Each row is a point on a tangle of strands that fork and nearly touch. The rows are in no order.
(in the rows, 128 means zero)
Points whose rows are less than 106 apart are linked; no others are. Some points are linked to none.
lak: [147 143 150 123  74  97 124 114 136 169  76 192 155 118  94  78 147 115
 101 177 133  90 170]
gesek: [107 130 161 129 134 131 107  96 106 137 174 101 147 147 134 161 143 116
  94 149 204  82 131]
bup: [166 136 141 134 143 142 114 101 136 110 162  96  69 140 108 125 144 150
 155 129 127 103 110]
retul: [156 132 105 116 124 153 123  96  99 141 141 124  71 135 140 140 149  67
 141 133  95 116  99]
Dit: [121 118 145 151 100 173 160  86 170 128 122 119 179 112  89  77 109 111
 141 157  71 118 125]
Sis: [155 165 120 137 106  87 102 107 109 141  99 175 131 114 132  80 184 136
  96 128 114 126 164]
petav: [127  94 121 111 116 108 133 132 121 142 153  91 184 128 103 150 135 134
  94 123 151 110 134]
romop: [155 120 104 138 142 114 116 178 113  94 125 111  49 139 119 164 121 140
 137  93 123 124 149]
Bidel: [149 158  85 127 141  93 110 167  99 101 127 132  65 136 118 143 132  87
 143  88 123 156 137]
sav: [ 82  79 176 118 136  72 114 106 111 126 142 138 173 160 150 153 105  81
  84 149 153  99 147]
dev: [136 178  66  91 125 152 152 142 126  83 145 103  67 122 153 147 100  95
 205 104  93 157  99]
lukeb: [171 172 102 140  93 153 116 101  90  95 105 138 121 102 139  75 179  93
 119 127  55 112 104]
mut: [102  77 138 135 126 105 110 152 134 118 123 119 151 123 126 190  91 159
 120 140 161 137 185]
zup: [158 137 119 118 155 155  77 159  87  94 131 104 150  99 112 162 148  72
 108 162 165  74 110]
Pusum: [123 152  68 136 152 100 150 170  99 124 128 145  51 151 127 138 107 114
 155  76 147 172 109]
Genen: [151 115 132 164  92 134 103 110 115 142 127 105 125 133 104 138 156 110
 113 153 132 132 123]
folid: [ 94 122 116 109 107 162 118 116 145 175 141 120 214 152 117 131 113 101
 168 143 149 171 172]
Belu: [146 146  94 121 126 151 141 100 137  77 149 102  52 141 146 128 122  93
 202 123  91 136  81]
neret: [142 111 121 144 164 108 135 135 120 164 132 149  94 135 151 125 146 135
 108  84  95 134 121]
pagaz: [108 124 141  98 125 145 131 125 142 150 122 124 188 138  75 140  96  82
 125 174 205 114 149]
dabo: [139 157 120 131 111 116 101 119  80 132 126 134 154 111 110 122 176  78
  65 146 162  94  93]
Votip: [ 98  94 166 131 196  85 133 185 152 135 135 140 148 116 149 169 101 195
 116  95 148 138 153]
kamuf: [146 127 118 142  83 119 151 126 152  38 121 108 109  98 129 106 135 131
 118 104  54 142  81]
vifa: [150 175 108 116  80 107 149  91  86 186 132 185  87 163 145  71 187 110
 122 122 131  96  96]
lumot: [135 109 116 125  91 134 150 120 182 147  81 124 181 125  80  92 104 128
 147 153 144 168 140]
Kor: [136 111 161 169 138 160 139 101 171 113 133  96 126 125 114 108 127 177
 143 144  81 125 117]
pidi: [100 112 148 150 168  83  93 140 109  97 152 113 158 144 147 151 134 115
  96 112 146 119 192]
tiv: [ 93 110 136 118 179 113 149 170 161 158 129 129 195 118 124 141  98 179
 130  97 147 163 170]
Tovo: [117 151 131 127 107 177 129  87 126 169 130 126 203 107  98 108 132 110
 107 171 132 138 123]
pof: [119 100 157 167 180 131 127 114 129 180 121 153 119 131 132 122 137 143
  94 128 119 129 147]
divo: [ 74  93 188 131 151 114 119 109 119 153 189 112 147 167 162 176 114 147
 107 156 184  84 145]
bigo: [ 49  71 165 132 146  94 138 122 126 104 134 132 212 171 172 154  76 115
 103 146 147 120 163]
pep: [111 135 104 124 152 101 118 109  84 133 141 152  74 166 166 146 143  72
 128 109 175 133 112]
kaman: [157 151 123 106 147 112 146 177 122 107 122 134  74  96 135 135 119 140
  89  74  90 165 131]
kis: [ 77 121 118  79 160 165 125 141 151 136 144 118 186 133 137 150  85 196
 188 125 181 145 198]
vusag: [139  94 125 149 135 124 174 149 155 112 105 128  82 128 164 126 135 174
 149  82  75 140  52]
Kipe: [107 106 129 137 188  79 130 151  99 142 159 156 103 153 160 144 138 131
 110  80 133 125 125]
Fif: [ 70 115 138  69 145 164 136 140 134 118 146 135 182 198 106 139  83  91
 177 154 227 100 181]
zum: [ 95  85 180 130 190  72 132 142 161 159 130 155 162 141 142 144 110 159
 107 119 181 124 123]
gatid: [157 193  83  94 116 146 143 161 124  51 124  96  78 107 139 127 120  81
 165  84  69 162  98]
dile: [144  97 156 136 124  75 143 122 155 200 114 136 145 140 139  98 162 145
 100 105 133 113 107]
Lis: [160 170 108 132 130 131 111 106 101 112  98 153 114  94 143  94 169 105
  97 107 104 139 133]
gusi: [154 112 139 151 107 157  93 135 143  93 135  91 114 112  74 146 104 151
 160 180 117 108 129]
folag: [ 99  94 122 124 181  85 136 190  96 101 157 140  95 165 170 175 118 153
 120  71 147  97 136]
miko: [149 181 105 125  85 139 125  71 124  94 132 152 103 122 158  59 170  77
 159 131  59 110  76]
guf: [101  98 119 134 116 109 105 151 123 138 116 138 174 109  93 158  95 124
 114 155 143 163 164]
bokom: [138 139 133 153 123 169 150 104 151 110  60 142 140  76 135  89 118 153
  88 133  87 169 153]
kuz: [133 134 141 121 160 116 138 181 134 100 117 118 102  93 148 159 122 180
  80  74 135 161 140]
fikab: [118  94 140 125 127  69 136 125 130 157 150 117 152 163 143 137 157 127
  85  99 172 104 108]
sezif: [152 137 118 114 143 131  65 156  97  81 145 105 106 112 100 181 135 118
 133 152 171  75 135]
dofif: [156 143 142 132 104 134  83 105  94 170  97 177 128  96 125 112 152  59
  98 179 114  99 129]
sima: [119 147  67 137 162  93 169 157 122 166 115 150  80 169 161 116 132 125
 172  75 151 161  88]
noz: [ 57 117 142 140 137 131  94 127 104 122 165 125 207 153 125 156 104 126
 128 162 185 146 179]
vus: [123 178  82 132 127 114 187 157 161 117  91 150  62 134 190  81 127 140
 184  52  72 176  82]
vatur: [156 170 142 144  68 145 101  88 103 165 118 152  91 123 133 105 178  63
 111 166 135  96  91]
tuv: [ 63 128 153 126 106 133 116 108 121 179 156 124 220 166 128 137 115  86
 135 160 184 148 175]
Lusog: [120 139  65 144 122 150 184 125 112 128 111 144  50 149 156 121 109 104
 184  88  70 159  93]
Parup: [135 107 128 162  88 153 111 146 138 119 125 110 149 111  56 132  97 119
 137 189  93 140 128]
nutem: [139  97 151 148 133 164 131 137 162 114 131  96 123 110  94 139  93 197
 166 161  99 130 150]
lut: [139 137 161 142  74 167 139  72 160 130  97 147 160 103  98  62 124  91
 124 198  86  99 111]
Rabim: [138 135  94 133 143 121 180 161 156 103 121 110  57 153 167 122 128 162
 187  68  87 161  64]
Bov: [110 130 156 137 123 171 147  80 159 187 148 109 174 133 115 113 117 150
 121 155 136 135 115]
ruke: [160 137 113 116 139 168 141 117 123  54 160  87  74 127 133 129 130 145
 169 104  91 107  89]
Muzi: [129 174 102 122 128 111 126  92  88 178 159 154  83 164 151 103 170  77
 132 111 147 118  97]
tuvir: [ 97 108 123  79 145 178 123 130 140 127 116 128 172 141  94 157  71 111
 165 167 195 115 174]
mude: [158 174  84 120 112 148 125  85 109 124 109 141  75 127 161  97 159  55
 173 126  89 135  93]
gitas: [154 128 131 122 165 143  86 119  86 138 145 144  89 112 119 156 138  73
 114 138 109 104 137]
bon: [148 166 110 137 129 116 160 133 136 132 111 155  75 130 183  65 164 150
 154  63  49 158  97]
tibos: [136 171 104 124  87 135 154 142 142  37 114 116  76 100 168 102 127 103
 134  77  48 168  98]
Lem: [116 142 137 124 168  77 126 163 109  83 120 141 123 115 156 142 129 133
  61  74 158 155 159]
Difi: [157 161 161 145  69 163 113  88 130 128 103 148 108 109 114  75 161  73
 116 197  87  82  75]
Mapib: [ 64  70 140 106 149 106 143 139 148 123 123 124 196 153 148 175  76 153
 141 136 183 134 177]
pufu: [ 97 125 136 104 137 157 125 130 149 148 158 106 170 131 114 147  95 202
 155 156 197 125 149]
bub: [122 149 160 127 116 133 100 114 128 150 146 102 182 128 101 136 140  76
  96 168 192  94 144]
lam: [124  97 147 154 136  88 112 144 157 157 122  94 157 130 158 155 153 179
 128  94 135 155 147]
Pog: [134 118 151 143 173 115 112 151 135 157 163 118  86 151 153 156 152 199
 158 100 146 118  96]
Vap: [131  98 149 160 117 101 136 136 181 183 100 104 167 141 126 111 156 168
 129 110 124 143 126]
Godef: [ 92 114 137  77 114 187 159 140 154 172 145 119 176 199  97 125 106  85
 180 133 217 127 156]
keni: [121 126 129 131  92 126 133 120 150 171  79 164 177 132  80  83 116  98
 123 161 143 134 171]
ponin: [152 120 103 141  98 114 175 123 129 122 107 142  87 146 147  94 152 142
 125  93  95 129  51]
voz: [111 103 141 105 175 157 116 135 129 126 136 125 153 115  83 165  81 138
 129 174 164  91 184]
Gova: [101 113 111  73 113 199 137 122 150 164 138 118 178 181 108 135 107 108
 206 132 162 159 172]
lepo: [112 114 157 131 106 127 103 131 131 159 178  98 139 140 104 161 114 175
 142 169 189 125 132]
rizo: [145 123 138 132 113 160  80 153 110 114 142  82 138 114  76 162 115 144
 145 182 158  71 151]
Bip: [127  93 125 151 143 145 115 172 113 125 139 113  85 118 145 183 106 216
 137 112 111 114 156]
Kevil: [150 133 138 124 174 145 139 120 140 119 134 136 136  86  76 117 101 155
 103 152 123 134 121]
por: [ 98 119 159 145 165 142 129 100 143 181 129 145 169 129 113 122 119 139
 108 140 158 137 161]
Nor: [102 130 127  93 158 146 138 160 162 114 132 108 177  95 138 159  84 204
 136 114 152 168 187]
mil: [132 126 146 129 120 129 140 162 167 109 102 103 145  78 145 161 104 191
  98 106 114 200 140]
Tun: [149 164 100 124 132 101 133 168 101 114 101 168  43 105 139 116 125  96
 115  79  86 167 141]
rubo: [144 159 127 122 134 159 121 116 120  99 122 130 152  57  97 117 110 126
 100 155  84 139 105]
Tima: [165 183 110 118  76 111 117 108  83 148 103 194 106 141 139  74 198 110
 118 158 112  89 135]
Gal: [136 109 131 130 116 123 138 125 186 126  93 114 160 100 106 127 100 163
 132 138 117 183 137]
Pumes: [132 113 149 115 156 113  96  90 102 157 116 170 116 106 143 130 130  77
  83 146 132 115 139]
kivon: [130 110 120  95 148  96 105 112 102 116 162 121  86 151 173 186 140 124
 134 111 172 116 127]
guvom: [121 107 129 118  86 165 156 131 187 141 127  90 188 151  70 105  98 145
 188 157 137 148 131]
kikab: [133 117 135 127 176 130 110 146 110 120 143 127 118  97  92 154 104 148
 101 140 135 121 157]
mupi: [170 123 129 107  92 124 133 105 146 120 122 113 156  95 101  92 150 101
 111 142  78 106  83]
vibup: [144 150 138 135  83  93 143 112 130 167  84 198 149 122 127  58 168 174
 102 151 108 109 166]
duge: [129 131 117 143 170  99 133 142 136 170 138 131  61 179 164 140 156 150
 172  83 157 134  85]
zefa: [151 102 130 171 137 144 151 136 156 111 115  90 103 136 139 134 150 186
 131  98  99 128  99]
nafid: [165 146  90 119 133 155 110 137  78  98 116 111 130 110 114 145 155  83
  95 129 138 105  87]
kose: [ 99  98 131 124 148  97  96 110  82  80 164 110 110 186 189 182 132 107
 125 114 172  88 146]
fis: [148 123 127 138  61 102 142  95 152  94 118 135 128 108 114  72 151 129
 118 138  59 123  76]
riz: [154 124 120 144 127 150 123 172 119  78 139 104  54 121 137 161 106 196
 151 113  93 135 129]
zez: [141 108 138 171  93  99 162 121 160 116 120 133 119 133 117  71 153 169
 124 121  81 130  62]
fom: [155 119 105 103  98 102 130 119 125 142 113 114 174 116 113 118 156 119
  77 118 107 122 116]
bep: [118 112 169 136 136 111 114 134 127 183 191 108 115 152 128 159 133 202
 140 141 167  95 115]
vodov: [103  87 122 134 164 127 118 163  82 107 156 126 104 140 151 182 112 185
 119 112 153  80 165]
nuta: [151 165 134 134 104 149 144 133 135  76  73 156 116  62 127  87 114 133
  75 123  50 154 136]
bet: [117 165  67 141 113 138 169 109 125  98 132 135  67 149 131  83 107  77
 204 116  64 143  83]
disit: [137 160 157 141  82 165 105 100 109 170 130 110 193 111 113 110 163  78
 100 175 139 102 126]
zosa: [149 177 121 127 111 146 119 148 117  69 119 132 115  52 119 110 125 117
  95 125  65 168 102]
redol: [112 106 154  98 151  89 116  88 119 126 113 162 175 109 157 141 124  83
  71 141 155 129 159]

Follow the links from the first point to the second, and from the first to the third. Name the last point that the two ways share.
bokom; kaman; divo -> bub
fikab; Rabim; bet -> fis
nuta; Godef; bub -> tuvir
tuv; guvom; bokom -> tuvir
guf; guvom; lut -> Pumes
vodov; Pog; Lem -> Bidel

A fork is a point with three links, a tip a point with one. Leave the first point through the second and follow the links. Name the first fork or tip that comes.
zum; Votip -> Bidel
romop; riz -> bub
Pog; bep -> zum
